Each scene shows the same named points in several views. A view is turned or mirrored, shifted and resized as a whole, has a little noise and may leave points out.

Scene 1
View 1
<213>: [  9  -5 -20   2 -12  -5  20  -1   2  -8   5  30  -2  -7  20 -13   6 -34
 -11  -7 -28   5  -1  27]
<253>: [ -3   5  -2 -22  -2  11 -14   1   7  11  -5   8  -6  -5 -15  -9   6  16
 -10  -4   2   1  15   7]
<130>: [ -7  -7   0   0  -9   8  -8  -1  10  10  13  25  -8  -6  11  -8   5 -24
 -10  -3 -11  -7  12  15]
<189>: [-26   6   3 -32   9  10 -13 -14  16  15   8 -11 -14   1 -13  -6 -14  18
 -22  -7  14  10   9  11]
<75>: [ -7  -4  -2  -8  -4  15 -17  -1   9  13   5  18  -9  -8  -3  -7  -2  -7
 -11  -4  -1  -2  13   8]
<117>: [-15  11   9  -9 -17 -32  -1 -11  10  -5  24  -2  -8   2  -6   6   2  13
 -15  -7  12 -21   7  15]
<256>: [ -6   2  -6 -18   1   4   9  -6  11   9   2  10  -4   4  13 -12  13  -8
 -11  -9 -14  10  11  24]
<157>: [-16   5   8 -18 -21 -15  -3   1  12  -1  17   1  -6  -7 -14   1   8   5
 -18  11   0 -21  11   7]
<221>: [ -6   1  -1 -14 -17 -11  15   2  10   0  11  13  -1  -2   9  -7  19 -14
 -13   4 -19  -8  10  21]
<236>: [-17  -1   7 -21  -3  14 -17   0  14  18   7   6 -10  -4  -8  -7   5   2
 -14   3   1  -5  18   6]
<230>: [ -2  -4  -7   0  -2   9 -12  -6   5   8   7  23 -10  -6   5  -8  -6 -13
  -9 -12  -2   1   9  14]
<33>: [  1   1  -8 -11  -3  10  -9  -1   6   9  -3  17  -6  -6  -4  -9   2   1
  -9  -8  -3   3  12  12]
<57>: [-15  -1   1  -7  11  13 -14 -17  13  22  13  13 -14   7  16  -7  -3  -9
  -9 -22   5   8  13  21]
<27>: [  2  -1   3  -3 -16   6 -19   9   5  11   4  26  -4  -9  -7  -5  19  -2
  -2   2  -4 -19  22   3]
<45>: [-11  -1  -3  -8  -8  -8  11  -8  11   3  16  14  -7   0  15  -6   6 -20
 -15  -5 -14  -1   6  25]
<259>: [  6   7 -10 -12 -15  -8  -7   2   0  -6  -1  12  -3 -10 -21  -4  -3  15
 -13  -3   3  -7   7   7]
View 2
<189>: [  8 -32  16   4  19   3 -23  25 -22   7  24 -50  -4 -12   7  28  14  22
  23  28  11 -23  45   4]
<75>: [  9   9  -9 -21  26  12 -16  16   4 -20  10 -22   0   5  11   0  -5   8
  18  21  20 -12  13  -4]
<230>: [ 14  16 -14 -30  27  22  -4  14   5 -28   4 -24   3   0   7  -2  -2   1
   8  15  15  -7  13  16]
<57>: [  5   6   4 -16  45  20  -6  13 -15 -25  13 -31   6  -4 -11  16   4  20
  23  12  13  10  20  31]
<117>: [  6 -39  14 -34  13  11  -5  24 -35  -9  26   3  13  12  15  25 -10  -4
 -23 -18   2 -43  42   9]
<157>: [  3 -36   0 -24   6   2 -14  23 -17 -11  27  11   3  21  21   9  -7  -9
  -4   7  10 -42  33 -19]
<253>: [ 12  -9 -15  -4  16  -2 -23  22  -1   5  14 -33 -10  19  23   9  -4  25
   6  20  19 -27  15  -2]
<45>: [ 10 -14 -20 -25  20  23  13  11  -9 -35  14   8   4  18  -3   2  14 -19
   2  16  -1  -3  25  28]
<256>: [ 11 -12 -30   0  26  11   6  12  -9 -18  15 -11  -8  28  -3   7  18   8
  10  26   6   4  16  34]
<213>: [ 23   7 -55 -33  10  34  28   5  14 -42  -2   7  -2  23   3 -18  18 -33
 -11  23  -1  -1   9  41]
<27>: [  6  10 -20 -28  25   2 -19  17   6 -19  12   6  -1  32  23  -6 -25  11
   2   4  25 -23  -4 -18]
<236>: [  1 -12  -2  -7  26   1 -23  21  -7 -11  21 -15  -3  14  10   8  -3  15
  26  25  20 -15  20 -15]
<33>: [ 16   6 -23 -16  18   9 -11  16   5 -10   7 -28  -6  14  16   1  -1  11
   3  20  17 -17  10  11]
View 3
<236>: [ 26   6 -10  14   3 -15 -12  -7  35 -12  10 -11  -6 -35 -13  -2  -3 -13
 -11   1  -2  11 -12  -3]
<253>: [ 23 -15  -1   7  18  12   0   5  33 -26  21  -1 -21 -37   0   6  -7 -17
 -10   6   7  -1 -11   7]
<57>: [  6  30 -18 -13   0 -15 -36  16  28 -15  -6 -36 -17 -33 -11  19 -41   0
 -36  19  25   7  -1 -27]
<259>: [  6 -13   6  -6  28  17  22  32  11 -19  31  14 -18 -22  -8   0 -11  -9
 -15 -18  -3 -16 -13  -5]
<27>: [ 12   8   0   8   3   2   2   7  43   1  20  11  -4 -38  -3  15  28 -36
  -3 -17  -3 -16   4 -44]
<221>: [-20  16  26   0  10 -34  10   3  35   3  -2 -21 -42  -9  -5 -14  -1 -21
 -17 -29 -14 -34  18 -25]
<117>: [  8 -13 -21  -7  40  -7  25  16  -8   8   8   2 -27  -9 -58 -19 -18  10
 -38 -23 -24 -15  16 -30]
<130>: [-10  44  10  -5  -9 -29 -14  19  35  -1   5 -18  -6 -23  -1  10  -4 -20
 -16 -20   4 -13  -3 -42]
<230>: [ -9  36   7 -16  -3  -9 -15  37  28 -13  13 -12  -5 -28   7  22 -21 -15
 -20 -10  19 -11 -11 -34]
<157>: [ 15  -9  -5  12  24 -19  24  -1  13   6  14   4 -15 -15 -38 -26   5  -7
 -16 -30 -32 -10   2 -12]
<189>: [ 33 -10 -23   5  19  -7 -10   1  12 -30   8 -22 -15 -29 -26 -12 -45  15
 -28  18   4  28 -25  32]
<45>: [-25  34  17 -12   5 -39  -5  17  25  -1  -6 -31 -34  -7  -9  -6 -25  -7
 -30 -21  -3 -24  10 -29]
View 4
<230>: [ 10   8  13  14 -36  27 -18 -10  26 -17   3 -12  12 -32   4  -8  -8  29
   3   5 -19   7  18   8]
<45>: [ 22   5   1   2 -21  17 -49  -3  27 -20   9  -2  -4 -33  31  -8   5  24
  -5  -3 -19 -14 -11 -30]
<189>: [-25  46 -11  35 -15   5 -15  -4  17   3  16   2  -8 -24   4 -26  -2  11
 -41  12   6   8 -42  65]
<253>: [-21  26  17   9   1  10  20  -4  10 -16  -3   2  -8 -20   3 -12  -3  -3
  -7  11   0  12  -6  35]
<75>: [ -1  11   8   7 -25  21  -8 -12  19  -4  -1  -8   8 -21   1  -6 -11   8
  -5  15 -12   2  16  22]
<259>: [-20  30  27   6   6  24  33 -12  23 -17  14  16   3 -16   1 -19  -1  23
  14  -4  10   3 -11  -3]
<27>: [  1  11  14   1   1  13   8 -11   9 -12 -14   5   9   0  -2   8 -20 -10
  27  16 -12  -6  33  -5]
<221>: [ 15   3   7 -15   4  10 -30  -2  18 -21   2   7 -12 -25  34  -1   5   3
   2  -2 -13 -20 -11 -42]
<236>: [ -8  22  -5   8  -9   7 -11  -8   8   5  -3   0  -1  -9   6  -5 -12 -11
 -16  21  -3  -6   0  35]
<57>: [ 12  22  -6  39 -42   8 -48   3  20 -25  -2 -18   2 -38   7  -9 -10  20
 -14  13 -29  16   5  35]
<130>: [ 21  -3   4  -2 -30  22 -35 -11  22  -7  -1  -9  10 -22  13   2 -11  13
   5  12 -23 -10  24 -11]
<213>: [ 32 -22  31 -28 -30  36 -31  -7  33 -36   7 -14  -4 -54  36  -7  17  38
   2 -13 -25  -6  11 -59]
<33>: [ -5  12  22   3 -15  20   5  -5  18 -22  -2  -7  -1 -30   7 -10  -1  13
  -4   6 -11  12   8  15]
<256>: [ 13   3  11   0 -13   8 -32   8  15 -34  -3 -11 -18 -45  32 -10  11   7
 -19   2 -21   4 -12  -3]
<157>: [ -9  36  -7   6  17   5  -9 -14  18   9  16  28   1   7  12  -8 -10   0
   7   6  11 -29 -26 -16]
<117>: [ -6  59 -11  45  14  -2 -26  -6  28 -15  25  35   3   1   6 -15 -12  24
  23  -5   5 -20 -40 -24]

Which points are out of place in each view (at most two, in the order of its rows)? Write none if all are in place.
view 1: none
view 2: <256>
view 3: <259>, <230>
view 4: none
